Each row is a point on a landscape with many valleys, with its height.
A ball rolls from a point to the lowest of its 2 nearest points, and stops where none of them is lower. Distance is the straight distance between rows; heights are no part of it.
q536: [113 140  69 106 169 142  99 127 137 109 130 128 155 131 111 178 134 140
 152 116 108 152]  height 713
q188: [ 70 108  94  88 220  89 111 138 176 142  89 174 151 125  95  69 135 142
 137 120 122 172]  height 280
q568: [105 120 114 109 162 119  70 166  94 105 167 182 100 151 117 124 143 201
 137  90 172 126]  height 560
q493: [129 121 150 145  27 179 137  78  95 122 133 123 121 102 142 120 142 109
  98 145 125  56]  height 214
q938: [145  99 186  97 129 103 149 118 115 100 137 137 115  97 164 167  60 148
 105 114 132  88]  height 388
q137: [172 136 100 141 151  87 105 163 155 106 197  89 110 139 145 170 105 108
 167 104 102 155]  height 541
q596: [152 100 190  87 117 146 159  76 132 119 140 156 167 113 158 155  56 133
 114 162 102  92]  height 381
q362: [177 146 134 158 108 119 182 134 161 138 159 117  87 190 127 132 174  65
 107 123 118 115]  height 321
q723: [135  93 142 124 157  96 169 182 142 146 110 141  83 148 107 137 162 119
  87  97 151  91]  height 449
q235: [147 183 104 153  68 159 133  95 118 115 190 130 110 181 115 132 137  94
 150 159 134 123]  height 856
q115: [109  84 161 128 169  98 109 115 101 145  47 154 145  88 161  78 105 176
  99 113 152 135]  height 164
q313: [151 151 124 151  58 137 118 105 118 130 192  77  98 151 119 115 102 108
 170 146 126 147]  height 292
q395: [ 89 139  91 117 183 165 112 176 140 125 120 145 127 152 113 128 187 139
 141  90 147 164]  height 712
q674: [173 132 121 154 138 101 144 162 133 123 169  86 101 148 134 151 138 104
 127 129 128 146]  height 438
q27: [132 113 164  89 166  86 131 122 122 100 152 146 126 126 138 158  70 146
 123 130 127 110]  height 439
q978: [107 106 138  80 196  75 143 170 158 123 150 169  99 147 115 123 135 113
 100  88 125 104]  height 429
q254: [104 144  79 117 159 140  79 172  89  92 180 145 105 137 124 149 142 175
 154  96 166 146]  height 605
q503: [132 113 127 161  79 146 116 133  95 144 114 102 116  85 128 131 127 140
 124 140 137 137]  height 509
q930: [103  83 163 147 161 135 112 153 117 165  52 136 123  95 151  83 128 152
  93 111 146 116]  height 224
q59: [132 140  72 102 185 123  97 156 158 110 116 114 166 113 117 191 115 115
 174 101  89 185]  height 736
q435: [136 110 132 125 137 107 175 145 137 131 135 124  97 152 108 161 161 110
  85 103 117  93]  height 422
q96: [126 125 149 106 130 110 165 114 136 131 135 157 112 159  93 147 154 116
  94 109 127  64]  height 397
q231: [152 110 190  83 137 114 166 105 147 128 106 127 146 115 149 178  61 131
 111 146  85  98]  height 424
q879: [108 114 127 109 181 121 114 156 127 133 108 144 115 150 102 135 141 149
 120 113 142 136]  height 353
q331: [ 74 101  98  86 208 102 136 158 201 151  78 150 154 140  97  89 155 122
 126 126  90 148]  height 257
q814: [123 122 134 173  70 160 103 148  85 137 143  78  91  88 148  80 136 150
 156 133 174 149]  height 544
q919: [ 86 145  96 121 188 166 134 204 150 100 122 155 132 164 131 107 219 122
 134  93 174 160]  height 735
q789: [137  97 160 127  91 129 106 116 109 124  96  93 113  66 176 145  76 139
 102 136 101  83]  height 273
q186: [121  79 184 100 143  73 126 102  89  80 122 180 141  63 168 102  91 168
 106 120 168 114]  height 296
q61: [111  97 140 126 128 142 143 117 136 174  33 120 135 114 123 108 127 138
 103 125 117 116]  height 459
q708: [136  72 204  88 155  68 160  99 121  99 127 182 137  74 153 113  95 133
 102 122 143  96]  height 346
q939: [115 114 164  95 126 121 159  92 124 122 152 176 145 156 109 144 112 125
  89 117 138  67]  height 368
q205: [151 161 100 143 102 141 148  89 149 127 145 102 140 141 111 162 144  95
 125 153  96 134]  height 870
q500: [ 93  95 145 102 172  80 152  88 144 131  50 166 178 101 126  89 102 146
 117 137 115 140]  height 895
q953: [159 139  81 112 167 101 117 133 162 113 123  98 164 122 124 198 117 115
 158 119  71 167]  height 755
q820: [154 145 136 166  39 145 141  89 113 138 163  89 107 136 143 109 116  86
 134 148 126 127]  height 229
q375: [104 113 160 135  60 159 103  86  98 133 101  88 123  75 165 141 112 130
 109 154  96  85]  height 217
q117: [131 159 115 105 115 141 155  81 150 121 114 119 163 133  97 173 132 115
 128 151  89 124]  height 877
q793: [135 149 116 160  81 152 100 125 108 132 137 104 125 112 116 129 123 138
 155 162 153 163]  height 539
q799: [108 137 119  94 142 126 133  99 146 139 102 129 159 136 102 159 111 144
 128 136 101 120]  height 884
q354: [190 145 134 165  94 108 182 118 154 157 146 106 118 163 140 159 145  81
 113 133  87 121]  height 274
q286: [135 158  45 148 147 145  72 143 145 111 174 115 132 140 126 141 139 113
 177 115 126 190]  height 638
q565: [126  91 156 100 191  69 161 201 150 128 143 153  74 148 109 136 148 109
  86  81 139  88]  height 458
q844: [124 151  83 131 161 155 109 148 144 124 130 132 128 130 115 147 169 132
 141 119 134 165]  height 691
q190: [102 107 134 101 198  93 123 167 134 137 134 170 110 149 117 113 141 144
 106  89 150 119]  height 396
q151: [114  82 175 154 143 138 110 192 103 160  56 113  99  93 163  99 148 157
  86 100 164 103]  height 275
q547: [ 65 114 110 106 201  99 117 126 147 141 105 200 150 131 112  59 166 158
 128 122 145 145]  height 228
q715: [125 125 154 130  46 165 157  86 100 128 134 152 126 131 126 128 137 119
  84 121 133  24]  height 253
q387: [122 120 132 141 102 154 133 127 109 152  71 116 128 113 116 126 135 131
 109 126 136 126]  height 482
q472: [147 108 158 118  95 123 132 131 104 114 113 104 133  87 145 163  72 141
 112 127 126  91]  height 328
q10: [ 87 102  89  87 191 113 129 151 206 145  65 126 165 148  88 125 129 117
 136 117  70 150]  height 204
q859: [127 117 124 135 166 116 114 171 117 123 118 112 114 124 113 151 125 162
 128 115 141 141]  height 287
q989: [137 183  89 149 109 181 147 113 136 119 124 159 120 183 110 121 197  90
 137 137 123 147]  height 841
q55: [136 167 119 157  47 172 131 115  77 124 173 129 101 127 113  87 155 130
 138 147 159 126]  height 588
q779: [ 98 168  97 115  67 169 102  84 104 111 148 124 151 124 107 146 117 160
 161 169 129 130]  height 697
q867: [139 182  96 163 152 172 107 142 163 146 121 124 135 182 132 113 166  93
 173 146 127 193]  height 821
q669: [138 147  86 146 118 127  82 152  95 101 198  96 103 123 119 132 121 153
 177 131 143 162]  height 519
q482: [137 111 187 104  99 125 165  95 114 111 184 172 141 141 134 142  97 131
  82 112 141  41]  height 333
q233: [132 191 127 167 143 170 122 197 164 151 115 116 122 205 136  97 170  82
 173 141 136 169]  height 805
q339: [158 141 112 130 151 108 118 139 148 119 151  83 149 120 117 168 128 123
 150 134  90 152]  height 773
q475: [ 99 121 130  98 169 114 129  95 135 134  83 160 167 125 114 115  96 159
 124 139 112 137]  height 890
q516: [ 93  71 160 119 149 122 141  92 143 173  25 145 148  98 149  71 116 135
  93 126 108 109]  height 441
q527: [123 113 175 105  97 156 148  71 113 132 135 154 160 101 155 141  75 138
 103 143 116  64]  height 339
q658: [115 146 129 121  44 167 105  81  75 121 156 108 142  88 123 155  89 157
 155 162 136 126]  height 711
q255: [171 152 101 152 142 105 148 141 151 117 165 117  98 175 130 153 170  89
 126 119  96 127]  height 375
q182: [127 170  68 149 114 159  84 117 127 108 153 121 134 137 113 141 148 134
 183 133 127 182]  height 663
q751: [116 191  79 142  93 165 103  88 125 116 154 117 153 139 105 130 132 129
 168 163 128 159]  height 681
q398: [ 98  93 151 123 173  98 115 124 106 149  66 178 136  97 135  55 134 177
 108 121 171 146]  height 107
q94: [146 133 120 178 111 142  89 158 101 141 143  80 103 117 131 102 128 144
 169 143 165 167]  height 507
q264: [140 136 120 130  81 141 115  91 104 111 156  76 151  86 126 164  86 132
 148 165 116 139]  height 728
q634: [ 90 107 128 115 174 121 119 125 127 162  82 178 138 140 102  75 141 173
 115 119 168 138]  height 169
q25: [170 141 150 160  35 133 162  83 139 139 169  91 111 138 153 134 115  68
 113 148 109  98]  height 179
q502: [145 158 130 172  34 186 134 111  93 140 144 125  90 143 147  72 161  93
 125 141 152 121]  height 603
q986: [129 107 135 157 140 123 116 185 105 136 103 105  95 106 125 139 127 151
 112 109 164 138]  height 190
q539: [150 142 110 165 109 117  84 143 113 131 176  61 112 118 121 120  95 137
 185 144 144 178]  height 453
q535: [134 159 107 135  75 154 139  72 127 121 174 122 134 145 106 158 140 101
 144 163 115 120]  height 863
q997: [122 119 138  97 177  89  97 139 104 102 151 163 127 130 123 136  96 173
 129 110 148 129]  height 490
q773: [131 171  73 148 139 169 140 142 162 129 120 129 137 174 116 114 196  80
 136 131 109 170]  height 832
q112: [147  91 158 162 124 136 130 194 112 153  84  93 100  91 156 112 148 136
 102 114 157 125]  height 286
q457: [133 150  81 149 148 138  90 175 106  97 188 122  98 132 133 138 151 140
 154 116 169 159]  height 580
q730: [108  88 156  94 161  86 165 114 166 149  35 133 160 113 122 113  83 124
 101 134  85 131]  height 900
q161: [125  92 175  98 149  81 166  98 138 142  98 164 136 118 139 101 107 112
  74 115 128  92]  height 401
q555: [138 113 180 109  61 154 159  78 104 116 154 160 152 127 137 151 100 126
  92 124 127  30]  height 293
q548: [119 183 100 148 167 170 122 198 138 118 126 152 126 185 139 100 216 103
 152 126 165 164]  height 764
q720: [160 145 128 147  85 112 113 131 110 109 203  63 123 116 129 139  87 118
 167 146 118 154]  height 374
q575: [129 109 143 101 139 115 161 117 163 157  40 102 171 101 113 147  95 124
 114 147  82 125]  height 905
q873: [ 98 125 115  99 184  86  85 137 105 113 150 192 128 136 129 110 121 187
 140 109 157 143]  height 523
q895: [184 153 148 158  55 117 187  92 155 143 164  92 127 157 150 167 121  66
 119 149  86 103]  height 226
q7: [131 168 120 169 169 149 139 195 171 141 102 118 134 166 142 103 194  97
 155 132 159 169]  height 787
q200: [118  94 156 122 153  90 102 116  99 112  86 164 140  76 158  97  81 174
 117 113 155 130]  height 227
q649: [123 118 144 149  40 171 112  84  90 129 127  84 113  81 164 108 134 120
 121 151 117  78]  height 170
q213: [108 126  69  85 169 129 144 125 193 130  82 111 175 145  97 159 144 108
 142 128  57 166]  height 276
q432: [181 139 115 162 134  83 143 159 160 142 175  83 110 154 144 165 110  98
 150 126  88 151]  height 489
q485: [121 146 125 171  54 176  95 142  82 137 162 106  91 113 130  66 153 145
 159 153 180 156]  height 565
q350: [154 150  80 151 155 120  85 164 142 114 184  85 129 138 139 152 120 110
 179 106 121 182]  height 596
q105: [128  83 187 104 141  75 173 104 113 122 130 187 127 101 144  88 118 116
  79  99 150  67]  height 378
q371: [104 102 164 107 131 117 155  80 130 143  67 166 149 117 135  70 128 133
  90 126 127  95]  height 423
q842: [136 182 102 162  99 166 130 124 120 121 171 142  97 181 112 105 173  96
 148 147 131 136]  height 849
q696: [150 140 144 100 102 134 130 101 123 113 146  86 165  91 129 192  54 141
 143 171  98 139]  height 747

Where does a ball stop that starts at each point below?
q475: q844
q264: q25
q773: q844
q387: q398
q575: q398
q350: q25
q565: q986
q723: q649
q254: q649
q596: q649

Call two points neighbours if one is among the 2 nearest of the other. Go from one point of each pair to the other, from neighbour to neighbour, staying as low as possible. Name the highest point that can't be avoided.
q986, q649: q565
q539, q844: q953
q25, q986: q793
q986, q10: q112
q398, q10: q188
